The views of a scene show one set of named points, each view turned or mirrored, and shifted as a whole, with a little noise and some points left out.
In the rows, zero is written as 128.

Scene 1
View 1
k259: [176 130 103 111 115 147  92 151 163  99 136 154  85 157 129 133 149  74
 116 164  95 142 128 116 186 152 110 149 111 152 109  91 140 139  93 141
 174 138 124 140 181 123 104 142  99]
k317: [135 121 114 135 142 169 158 136 123  83 120 131 106 108 100 116 119  93
 164 130 130 134 103 138 159 122 129 111 143 126 168 124 154 101 110 131
 127 140 115 118 167 142 137 155 128]
k804: [153 127 105 117 134 158 120 129 141  85 125 147  82 141 109 136 155  80
 141 154 110 144 111 129 176 144 106 115 131 144 141 108 144 129 110 126
 152 147 108 127 182 122 113 147 121]
k305: [146  85 111 129 190 150 137  87 133  55  78 150  76 152 112 190 202  68
 139 147 130 173 105 131 167 128  75  57 159 144 116  98 116 141 107  91
 154 166 115 115 169  73  96 116 125]
k69: [136 125 121 104 166 170 110  99 131  81 104 137  98 124 102 143 161 102
 178 127  96 145 102 144 151 136 116 100 141 122 120 114 112 129 126  92
 158 160  99 112 169  68 126 159 146]
k175: [150  91 112 137 157 156 146 124 140  80  91 136 108 115 119 137 137  84
 154 119 127 152 105 136 156 115 117 104 152 131 135 106 132 105  94 116
 154 147 133 114 161 108 128 138 116]
k344: [175 118 111 115 119 156 101 157 166 113 120 136 112 124 136 103 110  95
 144 126  90 136 117 127 165 133 143 162 123 133 111  96 133 109  88 139
 177 134 139 127 164 122 132 161 108]
k403: [146 112 125 118 138 171 130 141 142 106 101 120 139  86 123  91  91 119
 194  86  96 128 100 148 133 108 162 143 143 103 140 115 126  81 100 118
 158 141 134 107 145 109 161 177 133]
k657: [164 111 124  95 150 162  80 113 162  99  96 135 109 130 129 132 143 110
 169 114  72 148 113 140 152 135 128 135 134 123  87  92 102 126 103  95
 189 152 127 112 162  53 130 158 128]
k404: [166 106 106 139 119 153 135 161 155 103 115 138 113 119 132 107 105  83
 139 129 118 138 117 129 168 120 137 149 134 135 139 103 154  92  79 148
 158 133 148 126 164 149 130 149 101]
k899: [149  94 108 135 156 157 147 126 137  79  96 139 101 121 117 142 140  79
 152 128 131 152 107 135 162 118 110  96 153 135 141 107 135 109  97 117
 147 148 129 117 162 117 125 135 117]
k14: [162 107 114 115 139 161 108 135 155 100 104 133 112 118 128 118 124 100
 163 118  95 141 110 136 154 129 135 138 137 125 114 100 124 109  96 120
 172 143 133 117 163  97 132 157 123]
k815: [152 140 113 109 128 164 109 137 142  97 131 138  95 132 112 120 134  94
 154 142  97 134 113 130 166 145 126 135 123 134 135 108 137 128 114 126
 152 143 107 129 173 119 125 162 127]
k769: [159 131 113 110 130 161 100 139 148 101 122 136 101 133 120 119 134  93
 150 134  95 134 113 130 170 142 128 142 124 133 123 103 133 125 103 126
 166 146 116 125 173 109 124 158 120]
k454: [145 111 115 129 136 167 148 145 140 100 106 127 127  95 117 100  93 103
 179 103 116 129 104 145 146 112 150 136 144 118 153 116 143  86  93 131
 148 138 136 116 156 132 154 165 122]
k805: [168 118 107 114 142 151 104 127 156  87 115 149  83 152 121 145 161  77
 131 151 100 151 117 124 179 148 105 124 128 145 108  97 127 140  99 121
 166 147 122 123 179 102 105 139 111]
k308: [159 124 106 128 126 156 127 145 146  90 127 147  87 139 118 130 143  75
 131 153 113 142 116 126 178 141 113 130 128 146 142 104 151 126 101 136
 149 142 120 130 178 140 114 147 112]
k273: [156 116 110 121 135 159 123 139 145  95 118 135 105 122 121 120 124  94
 152 128 107 139 110 133 164 126 129 129 135 130 136 105 140 108 101 128
 158 145 126 123 169 121 127 152 115]
k512: [168 133 106 105 123 151  92 135 157  95 133 153  78 159 121 139 162  78
 122 166  92 142 122 119 187 157 101 137 115 153 114  92 135 146 104 132
 169 144 112 135 187 114 102 146 110]
k913: [162  95 102 134 153 145 133 119 147  71  99 151  81 151 118 161 172  65
 122 156 131 161 113 127 179 132  92  94 144 152 123  97 135 132  99 117
 154 149 127 125 174 111  99 123 109]
k255: [144  90 121 126 173 163 140 107 135  74  77 130 110 114 112 144 146  95
 171 110 118 153 103 146 146 115 119  92 157 122 126 106 120 104 103  99
 154 154 126 106 156  83 133 144 132]
View 2
k305: [165 123 170 153 187  48 177 140  86 106 131 122 174  92  38 172  82 103
 107  97 144 148  93  99 135  75 114 117 157 137 156 123 123 132 135 127
  88 165 189 130 127  80 121 174 149]
k454: [ 93  59 167 114 135 121 122  82 153 118 118 108 165 123 126 171 122 126
 115 121 132 125 141 129 120 128 128 133 129  81 116 135 155 121 131 152
  89 110 132 116 105 150 143 114 142]
k255: [129  86 166 127 147  83 145 107 131 109 134 114 172 112  84 188  97 113
 103  85 144 137 130 111 133 100 130 128 138 105 134 120 131 122 136 140
  94 134 166 118 119 120 121 142 168]
k273: [100  84 173 128 151 105 129 100 120 123 112 110 152 122 113 163 121 119
 115 141 137 125 120 132 132 127 114 124 137 104 130 143 156 121 138 129
  89 124 153 121 108 127 136 133 119]
k69: [117 134 201 133 150  76 138 109 119 127 129 115 146 133  79 193  93 133
 100  94 137 124 126 113 167  99 118 139 140 119 121 132 135 126 150 125
  83 132 176 109 117 109 121 153 145]
k804: [117 117 188 134 178  91 142 113 100 130 105 118 142 111  94 152 116 127
 116 154 136 131 103 123 132 122 103 127 151 116 138 154 162 131 135 127
  82 139 161 126 107 107 144 150 103]
k259: [106 112 180 144 181  86 137 123  77 129  94 116 129 113 106 136 128 109
 115 180 139 125  89 138 137 124  84 107 141 130 157 152 166 126 147  97
  91 138 174 135 123 103 128 158  80]
k657: [ 96 101 191 128 134  80 122 106 117 122 120 108 137 148 109 189 106 103
  94 101 146 109 127 135 179 109 106 115 113 120 140 127 133 116 162  90
 105 117 196 113 137 124  92 157 139]
k175: [131  74 154 133 165  87 153 116 115 107 121 116 178  99  87 161 109 102
 112 113 143 138 117 119 118 104 122 113 138 110 149 129 139 122 131 136
  98 139 162 126 117 113 128 146 148]
k512: [106 127 188 144 177  86 133 123  79 134  96 119 121 117  99 142 125 119
 110 175 139 121  92 135 148 126  85 112 142 130 149 159 163 122 150  97
  90 135 176 126 121 100 127 158  80]
k317: [116  94 174 120 160 111 141  94 135 123 119 116 166 105  96 158 118 139
 120 132 128 136 124 114 110 129 128 145 156  89 115 148 161 128 122 166
  75 131 134 120  89 125 160 124 131]
k14: [ 95  79 174 126 142  99 122  98 126 124 112 114 150 134 121 171 121 111
 107 124 144 118 126 136 146 124 113 114 120 104 136 136 147 118 150 113
 102 116 165 120 122 132 115 138 130]
k913: [141  99 159 149 189  73 163 131  85 113 113 124 164  91  73 146 111 102
 114 140 144 142  92 121 116 103 105 109 149 126 160 138 147 131 135 120
  89 153 171 138 122  93 132 160 119]
k815: [ 96 116 193 132 159  99 128 102 113 134 105 117 135 127 109 162 120 135
 113 148 135 120 116 129 149 131 103 130 143 107 124 152 162 124 148 122
  86 126 158 118 107 122 141 140 104]
k899: [130  83 159 129 163  94 150 111 118 114 123 116 172 101  86 159 110 114
 113 121 138 138 115 115 114 110 121 121 145 103 143 132 145 125 124 144
  89 141 154 127 110 115 138 139 139]
k403: [ 84  62 175 109 114 121 111  75 165 123 122 104 161 139 136 189 120 127
 106  97 140 116 157 133 144 127 132 135 117  77 110 129 147 116 142 143
  96 101 143 107 109 160 124 113 152]
k308: [107 100 172 133 176 100 141 113 101 126 101 116 144 110 104 141 129 120
 119 169 133 131 104 129 120 128 104 117 146 117 139 154 164 128 133 126
  84 136 150 127 106 109 146 142  94]
View 3
k454: [147 161 116 110 168 147 109 183 123 153 197 113 114 158 148 109 115 157
 123 103 151 134 151 177 129 128 147 133 110 144 155 125 119 133 142 111
 119 119 104  87 131 126 146 142 177]
k344: [119 174 102 127 139 126 117 197 115 144 203 127 107 151 169 114 106 134
 127 143 151 108 111 148 138 125 170 115 132 152 153 163 109 119 187 106
 100 132 135 111 138 132 139 135 177]
k805: [120 167 102 121 146 144 142 194  80 126 182 118  89 120 159 145 120 115
 122 179 144 133 102 128 164 123 160 121 143 134 142 173 127  91 175 121
  85 105 113 141 123 113  96 136 152]
k317: [153 161 122 115 174 160  98 181 104 132 174 104  93 141 144 131 121 147
 105 123 136 147 149 177 160 121 142 142 115 138 138 122 139 121 128 136
 109 115  89  93 124 110 134 161 160]
k815: [129 167 100 123 138 155 114 195  93 134 180 106 100 138 165 135 130 137
 118 134 146 140 102 147 159 107 165 123 145 138 141 156 127 118 168 132
  91 122 111 119 130 116 129 156 157]
k308: [124 177 112 125 157 143 107 191  89 120 173 118  76 128 155 137 111 124
 110 169 126 127 117 149 174 119 157 125 132 140 126 153 133 106 164 137
  91 119 111 118 128 116 116 154 159]
k255: [149 141 115  95 189 164 162 178 101 152 198 106 115 129 131 139 131 140
 128 135 157 167 164 152 138 139 126 146 113 115 164 132 136  98 122 103
 118  71  87 124 110 105  98 125 152]
k657: [122 147  80 109 135 156 171 195 100 158 214 112 143 139 168 134 135 137
 142 132 182 144 104 118 124 125 165 119 151 131 178 173 111 106 180  92
  99  95 114 147 122 120 106 117 154]
k14: [127 158 100 115 150 148 139 190 109 151 202 118 121 145 159 123 120 140
 134 129 160 130 121 147 134 130 159 124 130 141 165 156 116 114 170 105
 104 111 117 119 127 124 124 130 168]
k305: [135 144 111  96 192 162 183 187  69 133 189 114  97 102 134 164 131 111
 126 189 151 171 143 128 164 143 124 148 119 103 154 154 146  69 132 108
 101  53  88 157 101  99  58 118 136]
k403: [146 148 104 106 155 151 121 183 130 171 211 108 143 165 156 106 123 166
 134  78 171 139 150 172 109 127 153 128 120 142 170 128 109 138 149 101
 122 117 108  94 129 125 147 136 178]
k769: [124 167  98 118 140 147 124 197  98 138 189 112 105 140 165 132 124 139
 122 142 153 133 103 139 151 114 165 118 144 138 148 161 123 114 174 121
  90 119 117 122 130 121 125 147 161]
k404: [124 178 121 118 165 126 103 187 118 135 193 132  82 145 151 112  90 134
 115 154 136 108 135 169 145 137 154 126 108 152 140 143 116 117 166 115
 105 130 123  96 134 129 135 140 184]
k899: [140 160 122 105 188 147 135 181  96 135 188 115  91 127 142 137 113 130
 116 154 140 150 150 157 153 136 131 143 114 122 146 137 138  98 137 116
 109  91  96 115 117 112 102 136 158]
k804: [128 168 109 121 155 156 123 194  80 122 173 110  85 125 156 147 126 126
 107 164 134 143 109 144 176 115 155 130 140 134 134 152 137 103 157 138
  90 111 103 128 123 108 111 156 152]
k259: [104 183 103 128 135 128 119 201  84 119 183 126  78 129 172 136 109 113
 114 190 137 113  88 132 173 117 170 110 148 145 133 177 121  98 199 129
  80 126 129 135 132 122 114 143 163]
k913: [124 167 119 113 178 142 147 190  77 119 180 122  73 111 143 153 113 107
 112 201 133 141 127 135 174 135 139 137 120 120 136 159 139  78 154 119
  93  85 107 140 118 107  81 130 149]
k175: [140 155 120 104 181 147 141 183 102 141 197 117  99 130 140 130 115 133
 122 150 148 145 150 160 146 141 134 139 109 129 152 137 133 100 139 108
 112  90 101 116 121 115 105 130 164]
View 4
k308: [108 111 105 118 109 133 137 127 122 102 128 133  79 153 125 126  90  93
  84 123 110 101 158 160 139 119  84 107 143 117 119 120 175 127 115 167
 125  97  82 129 172 149 158 152 121]
k404: [104 116 107 112 115 122 129 116 139 131 115 152 111 153 132 118  94  75
 105 105 128  95 149 173 146 151  98  94 141 107 105 112 167 113 125 157
  99 103  95 117 172 130 129 155 106]
k273: [109 124 107 121 121 133 131 120 122 102 124 139 108 149 126 144 108  95
 107 107 107 110 148 169 155 132  93  98 152 109 119 125 155 129 121 158
 105 118  84 121 168 139 158 153 102]
k913: [114 129  89 113 133 114 135 127 128 101 129 104  67 136 121 117 103 121
  79 140  77 109 160 109 136 109  92 117 138 145 121 110 160 135 108 149
 117  63  88 120 174 166 177 143 136]
k403: [107 142 113 132 141 144 123 109 118 109 116 151 165 143 132 162 126  90
 143  69 105 116 127 193 185 152 108  85 158  87 113 128 117 121 130 146
  80 149  84 110 156 120 153 156  64]
k512: [112 116 119 117 104 134 140 140 125  81 128 113  51 152 100 142  99 102
  84 130 112 112 159 142 136 118  76 115 158 115 136 139 206 144 120 171
 124  92  76 142 188 150 172 155 145]
k14: [110 139 115 121 135 134 126 121 124 101 117 127 118 138 111 153 123 102
 126  97 105 117 138 160 164 146 101  96 162  99 128 132 157 133 128 157
  89 117  81 120 173 131 157 158 104]
k657: [115 161 126 128 148 145 128 137 123  66 116  95 103 133  81 188 148 130
 130  99  87 137 134 136 179 139  98 109 180  97 155 161 165 159 120 163
  78 114  66 130 189 134 189 161 118]
k804: [111 113 103 124 113 138 138 130 112  88 136 125  75 148 122 135  93 105
  82 124  94 106 157 149 144 110  81 110 145 123 125 123 166 134 112 162
 127 103  78 130 168 158 180 147 121]
k344: [107 127 128 116 119 130 126 126 139 108 111 141 108 155 108 144 113  81
 117  99 136 105 138 170 152 158  97  94 163  91 126 137 186 128 132 164
  95 114  88 128 187 129 136 162 115]
k69: [112 147 104 132 142 146 134 128  97  69 135 105 107 132 116 174 130 134
 108 107  60 128 139 144 176 106  95 110 156 119 140 136 127 145 108 158
 104 122  63 123 160 151 206 147 101]
k769: [111 124 117 125 118 141 134 131 118  91 123 127  94 148 110 152 110 103
 104 109 110 116 145 166 158 131  90 104 160 101 129 138 174 137 122 167
 109 119  77 132 176 142 168 155 115]
k805: [115 128 112 117 124 129 134 134 126  87 124 107  71 142 104 142 108 115
  89 128  97 116 153 131 143 125  85 111 155 123 136 133 181 142 117 162
 113  85  77 131 183 155 172 155 137]
k175: [108 132  92 117 142 124 128 117 126 110 124 124 115 133 136 129 111 111
 105 112  82 109 147 140 158 127 106  98 138 120 113 106 128 125 114 142
  96  91  90 109 160 149 165 144  98]
k255: [112 152  90 124 157 123 124 115 112 101 124 113 129 126 129 146 129 130
 117 103  59 123 140 132 171 123 110 102 147 125 121 113 110 130 108 139
  91  98  80 106 156 149 180 145  90]
k317: [106 110  90 131 117 141 137 112 105 110 136 152 116 149 153 130  91  92
  93 103  90 100 150 185 156 112  93  98 132 118 104 104 123 114 116 151
 122 127  84 116 144 146 169 141  83]
k815: [109 120 113 128 112 148 138 128 112  83 131 134  91 151 116 153 107  97
  98 106 107 110 149 174 153 123  83 104 156 106 126 135 169 136 121 168
 120 126  73 133 171 143 171 152 113]
k899: [107 128  88 121 140 123 129 114 121 112 131 124 108 138 136 124 108 112
  97 114  77 110 152 138 153 121  99  98 135 131 112 103 131 125 111 142
 105  89  87 111 156 154 170 143 102]
k259: [113 112 123 112 105 128 138 136 137  92 120 120  57 156  99 133  98  91
  88 131 129 105 155 143 131 135  83 110 155 111 131 140 212 136 119 173
 118  86  81 140 193 145 156 158 149]
k305: [119 147  80 118 158 114 130 124 112  84 136  75  72 118 118 134 121 158
  80 143  33 126 158  80 148  91  93 124 142 158 135 108 126 148 100 141
 111  54  77 114 164 176 207 139 127]
View 5
k317: [101 117 133 138  81  77 116 105 109 140 158 134 140 133 121 124 150 130
 135 154 116 166 152 144 160  96  95  99  98 140  90  88 128 194  95 110
  99 123  80 107 117 145 110 148 151]
k805: [124 126 143 144 102 114 114 148 118 135 140 155 162 124  88 150 156 145
  86 161 105 135 126 138 162 124 128 122 119 103 125 128 115 144 133 130
 117 112 111 111 128 135 167 136 122]
k403: [ 68 131 155 126 113  85 141 123  78 108 188 151 155  90 116 120 142  85
 106 165 162 158 119 143 169  80  97 107  64 172 115 104 118 211 123 102
  90 145  69 135 125 134  95 157 152]
k913: [141 118 127 168  92 124  96 135 123 145 131 159 152 133 111 149 160 156
  96 165  93 138 154 163 153 120 105 110 121  98 123 108 115 134 132 138
 128  95 121 113 120 130 165 156 130]
k512: [119 131 139 138  97 101 116 153 125 140 127 143 159 128  76 150 146 154
  88 155  98 132 115 124 163 129 147 126 127  98 123 140 123 147 127 126
 115 115 109  98 132 143 176 113 111]
k657: [110 129 176 142 129 113 126 163  93  97 161 171 177  83  90 143 157 102
  66 167 149 135  99 139 182 124 110 135  93 128 131 127  98 156 150 129
 107 130  85 143 138 131 141 146 136]
k255: [121 111 156 161 109 113 104 125  95 111 160 169 157 103 125 132 166 111
 101 168 136 151 146 163 166 110  74 111  92 132 112  85 101 159 128 135
 114 114  87 144 122 132 114 175 160]
k404: [ 79 145 118 133  96 100 128 122 103 155 169 130 144 124 105 134 126 133
 105 166 121 148 141 151 141  73 125  95  89 150 131 120 141 199 125 103
 108 127 108  97 116 118 138 144 119]
k259: [108 140 129 131  99 104 124 155 126 149 138 136 156 131  73 154 139 154
  85 156 100 129 115 129 153 114 153 119 122 105 133 146 132 157 133 119
 113 118 116  89 127 130 179 118 101]
k344: [ 78 150 133 126 112 101 141 143 101 140 169 138 157 111  88 141 131 123
  86 165 133 139 111 135 151  89 142 115  89 145 135 135 133 191 138 105
 103 134 101 104 127 123 146 129 110]
k305: [169  96 154 185  97 133  78 136 117 122 122 182 160 120 122 143 185 146
  93 166  97 137 161 170 167 145  72 117 126  84 115  86  91 108 136 158
 136  87 110 142 122 138 155 175 156]
k769: [100 133 144 133 107  91 127 142 109 124 155 144 156 114  88 140 145 127
  96 153 122 143 110 129 166 112 130 122 104 125 118 127 121 173 123 111
 104 128  91 112 127 141 141 124 128]
k308: [106 132 126 138  86  94 119 130 121 151 145 135 146 138  94 140 148 149
 108 158 100 144 133 138 153 109 129 111 116 117 115 120 134 171 114 117
 111 115 107  95 121 137 153 129 120]
k899: [117 116 137 159  94 107 107 117 106 136 153 153 147 125 123 134 157 132
 110 165 111 149 155 161 154 100  88 103 102 127 114  92 119 164 124 124
 119 109 100 120 117 135 127 163 145]
k14: [ 94 133 147 135 115 101 128 136  94 120 167 153 160 100  97 138 145 114
  88 164 137 143 115 144 164  98 113 117  88 142 128 119 117 178 135 118
 105 130  89 125 127 128 129 142 135]
k273: [ 95 130 141 134 100  92 126 131 105 136 162 141 152 118 106 135 144 123
 101 159 123 149 129 141 159 100 116 108  99 137 117 114 127 182 122 112
 102 127  91 111 121 137 132 141 133]
k815: [103 127 144 126 100  82 128 138 117 126 148 140 157 122  91 137 147 131
 105 151 119 149 116 121 170 118 130 120 109 123 107 124 119 176 113 114
  99 128  86 106 131 150 139 121 129]
k804: [122 121 136 143  88  96 110 135 122 138 138 142 148 136  97 141 152 149
 110 155  99 145 131 137 164 119 124 117 123 105 108 114 123 159 111 124
 109 113  98 106 124 149 152 132 132]
k175: [113 120 136 158  99 114 112 122 102 133 159 155 151 118 121 135 153 126
 103 165 122 148 152 164 152  99  87 104  93 136 119  93 116 170 130 126
 116 113  99 128 118 126 126 170 148]
k69: [130 107 174 151 110  96 111 142 105  97 142 167 166  98 104 132 173 113
  96 153 131 150 119 136 187 138  90 129 109 114  96 101  92 149 118 135
 109 121  75 144 134 154 123 147 160]
k454: [ 76 129 138 130 104  83 133 113  91 130 179 139 149 110 118 122 140 104
 114 162 140 161 136 149 159  78 100  97  72 165 108  97 129 210 114 100
  97 137  79 119 119 134 104 154 147]

Which points are out of place in each view (at most two, in the order of its rows)? Write none if all are in place.
view 1 => none
view 2 => k259, k175
view 3 => k255, k305
view 4 => k657
view 5 => none

Scene 2
View 1
k866: [172 167 150 109 174 138 122 130 106 122 153  91 151 139 119 114  85 229
  85 164 116 153 120 102  88 177 110 144 112 117 139  64 107 165 114  64
 145 202 128 142 137 106 124 113 141]
k272: [131 130 151 191 168 142 129 113 115  74  95 110 156 149 117 193 141 135
 147 168  81 141 136 114 102 144 138 106 128 138 123 148 114 119 112 136
 124 173 128 113 175  67  92 144 147]
k247: [139 132 140 174 170 139 118 120 119  78 104 104 153 140 131 179 132 152
 140 165  84 147 138 105 102 147 140 106 135 134 123 124 106 127 103 122
 117 173 124 116 160  74  95 136 143]
k876: [143 152 147 161 149 136 125 123 112  99 111 119 152 155 124 151 122 168
 124 160 103 143 116 105 111 151 120 129 121 142 140 109 121 146  97 113
 136 188 130 134 156  94 108 129 141]
k990: [136 140 172 177 158 139 131 107 110  93  89 115 155 155  95 176 130 154
 131 169  92 137 123 121 101 151 127 120 114 129 135 139 119 129 126 136
 152 183 130 123 172  93 106 126 147]
k250: [148 157 116 159 140 135 121 147 123  99 127 115 145 159 171 130 123 170
 121 150 118 148 107  93 126 144 119 134 133 162 132  79 121 154  59  85
 104 187 129 139 137  80 103 141 140]
k401: [134 114 163 187 198 143 124 100 111  68  90  96 161 132  94 215 138 139
 152 172  60 142 155 118  79 153 158  91 130 115 114 162 100 108 143 145
 128 167 119  99 182  62  88 142 146]
k73: [164 152 132 171 181 146 150 132 101  87 154 105 164 135 142 155 130 167
 116 159  96 153 123 122  87 154 134 115 129 150 112 112 114 146 100  81
 110 196 134 120 167  49  96 161 147]
k20: [158 153 158 182 169 148 161 114  93  90 129 121 168 149 108 168 132 155
 120 167  96 146 118 136  92 150 126 118 115 148 125 139 119 141 118 105
 140 198 140 124 180  63 100 152 153]
k923: [149 152 132 174 155 141 134 132 111  90 125 119 153 152 143 154 131 158
 128 157 103 147 116 111 109 147 126 121 128 153 126 111 121 142  85  99
 117 186 130 129 160  68  99 150 144]
k723: [115 128 166 176 146 134 101 108 128  86  52 116 144 161 104 186 131 142
 152 166  87 129 127  96 118 141 131 116 120 126 140 137 118 117 110 162
 145 167 122 123 160 109 102 108 141]
k380: [157 141 149 174 187 148 147 116  97  82 135 103 166 136 115 174 129 160
 125 166  88 146 131 129  85 158 136 110 123 135 119 133 111 133 121 102
 125 191 132 114 175  58  97 151 149]
View 2
k380: [112 180 138 124 120 134 135 153 122 114  82 133 126 142 132 130  97 122
 116  99 102  87  82 131 133 126 133 152 158 107 138 119 129 112 131 136
 122 131 105 134 118  95 130 135 112]
k73: [102 175 138 113 138 116 125 158 115 110  92 156 131 164 119 137  93 108
 105 116 102  97  83 146 149 113 132 161 165 114 133 125 133 108 117 125
 109 109 118 135 132  91 147 135 114]
k990: [122 184 122 142 119 153 138 126 146 129  87 114 118 132 147 124 111 133
 109  83 118 100  98 125 104 149 139 127 152 134 147 109 135 110 114 139
 133 145  96 134 119 130 107 124  89]
k866: [ 94 170 136 148 113 130  92 171 106  90 114 201  88 138 115 126  48 121
  60 119 128 120  81 163 111 139 107 182 144 213 145 125 108  89  92 128
 128 138 105 142 143 110 127 115  87]
k247: [112 161 102 127 137 137 138 128 124 124 106 127 118 140 147 147 102 115
 107  97 116  90  92 125 122 145 142 145 169 103 152 114 136 109 130 128
  98 127 100 128 131 119 122 126 108]
k923: [104 166 119 117 141 125 124 133 127 118 103 152 125 164 125 144 105 105
  98 107 111 112  95 144 134 130 140 141 160 125 141 119 144 109 106 121
 107 111 112 129 146 121 136 128  97]
k401: [130 175 112 133 122 151 150 135 131 138  82  87 127 111 168 136 109 132
 130  80 112  59  84 100 112 146 143 142 173  69 158 116 123 119 163 145
 113 151  85 128 100 103 115 131 124]
k723: [127 158  73 142 132 165 143  96 145 147 111  99 106 120 169 150 114 126
 105  71 128  92 102 107  84 170 151 117 162 109 169 105 138 107 127 135
 100 148  84 129 128 152  91 111  93]
k272: [123 174 111 127 131 147 149 121 142 136  89 108 127 143 147 142 121 120
 121  84 110  85  94 116 123 140 154 130 166  91 146 111 144 117 133 133
 109 130 102 128 122 123 120 125 104]
View 3
k923: [117 151 144  84 156 154 154 107 135 157 127 132 123 154 113 134 152 153
 114 115 125 126 121 110 113 119 141 166  94 109 103 133 112 139 144 125
 118 124 160  86 122 110 131 141 116]
k723: [145 193 118 122 153 134 128 102 104 110 172 124  83 115 110 139 153 125
 132 101 145 115 127 102 123 153  98 136 110  85 103  97 118 141 121 117
  93 159 149 103 124  85 172 123  97]
k866: [141 115 131 130 131 164 184 111 123 152 138 134 156 165  60 126 186 163
  81  96 148 110  53 120 127  92 116 180  98 114 100 146  86 105 191 147
  86  98  98  92 100 131  92 143 116]
k401: [168 180 146  96 152 163 152 103 116 133 172 125 102 121 134 119 169 111
 129  96 101 141 125 135 126 151 109 112 100  71  87 126 150 173 124 103
 130 197 147 127  68  98 174 125 105]
k247: [138 176 137  90 151 159 156 103 122 136 146 129 115 140 112 122 161 136
 122 102 119 135 124 114 120 132 118 147  97  90 105 132 120 151 126 115
 115 153 160 100 105 111 145 130 103]
k73: [126 137 158  79 153 170 166 106 143 171 125 134 140 163 119 127 162 149
 108 111 104 137 115 128 116 111 150 166  92 108  95 151 122 150 157 120
 132 133 149  97  92 121 122 144 123]
k250: [102 158 133  84 154 153 156 105 133 150 115 136 130 165  92 130 147 171
 114 113 146 119 122  93 106 107 140 190  91 113 117 140  86 119 140 140
 101  96 173  69 143 121 107 141 110]
k380: [145 144 157  92 151 165 161 107 133 157 146 128 122 147 124 126 167 134
 113 108 102 135 108 137 123 126 134 146  96  97  86 139 135 156 153 113
 129 157 136 108  84 109 143 138 115]
k20: [137 122 171 104 154 147 150 111 139 166 141 123 120 152 131 152 157 138
 109 129 103 125 102 139 124 122 146 155 105 111  74 119 139 148 176 108
 129 144 112 110  97  89 152 143 136]
k876: [125 161 131 114 155 139 141 108 122 136 142 131 109 144 100 142 151 151
 116 112 147 112 115 100 121 126 122 168 106 108 102 113 103 124 147 130
  95 126 147  88 133  98 139 132 109]
View 4
k990: [172  99  91 163 115 150 122 109 141 150 140 127 124 132 141 124 132 132
 132 153 139 129 170 122 122 143 115 155 113 153 111 108 145 160 140 166
 125 105 118 142 138 112 135 119 131]
k73: [121 118  93 188 104 130 126 124 122 133 129 114  93 149 120 115 105 183
 147 111 120 124 169  82 150 126 136 130 141 131 108 150 146 169 125 142
 128 110 172 156 124 106 129 138 141]
k866: [151 105  99 136 115 142 118 134 127 124  68  70  81 126 115 124 111 151
 127 141 161 132 128  83 189 154 152 168 123 137 150 141 135 111 132 131
 134 126 180 230 134 118 131 143 167]
k723: [169  94  99 144 119 153 128  96 148 158 134 127 128 112 155 147 140 122
 128 148 138 115 186 134 116 128  84 164  82 161 115  87 136 159 133 165
 131 115  91 115 127 122 138 118 129]
k272: [147 103  91 176 114 141 127 101 133 160 157 130 118 133 144 129 127 152
 139 124 118 115 190 114 109 120 105 140 111 148 101 113 144 179 135 165
 130 105 119 113 126 109 138 115 122]
k20: [157 112  84 191 106 139 118 124 136 138 146 129 117 158 125 111 123 160
 148 137 132 136 167 101 131 144 131 137 140 137 103 138 150 175 134 159
 119  98 150 153 136 103 134 127 137]
k250: [110 128 127 155  88 140 137 113 163 113  96 112  97 126 127 158 118 182
 140 112 139 110 179  85 188 122 116 153 103 143 111 125 130 144 119 105
 121 127 156 157 106 119 126 156 172]
k876: [154 111 110 156 101 152 130 107 157 132 112 119 115 128 136 146 130 146
 135 138 145 122 173 108 156 137 110 161  99 153 115 111 135 152 131 138
 121 114 130 154 124 119 132 136 151]
k401: [150  91  64 171 139 133 119 106  94 183 171 114 115 123 144 108 114 138
 133 123 104 113 181 119  81 119 106 136 118 141 115 117 152 181 141 193
 149 108 115 112 134 106 145  99  97]
k247: [131 107  96 164 121 140 129 106 127 155 138 113 108 122 140 133 122 159
 135 116 120 110 184 107 128 114 109 144 106 145 115 120 144 165 128 153
 138 117 131 127 120 114 137 124 127]

Which points are out of place in each view (at most two, in the order of its rows)? Write none if all are in place.
view 1 => k876
view 2 => k723
view 3 => k20
view 4 => none
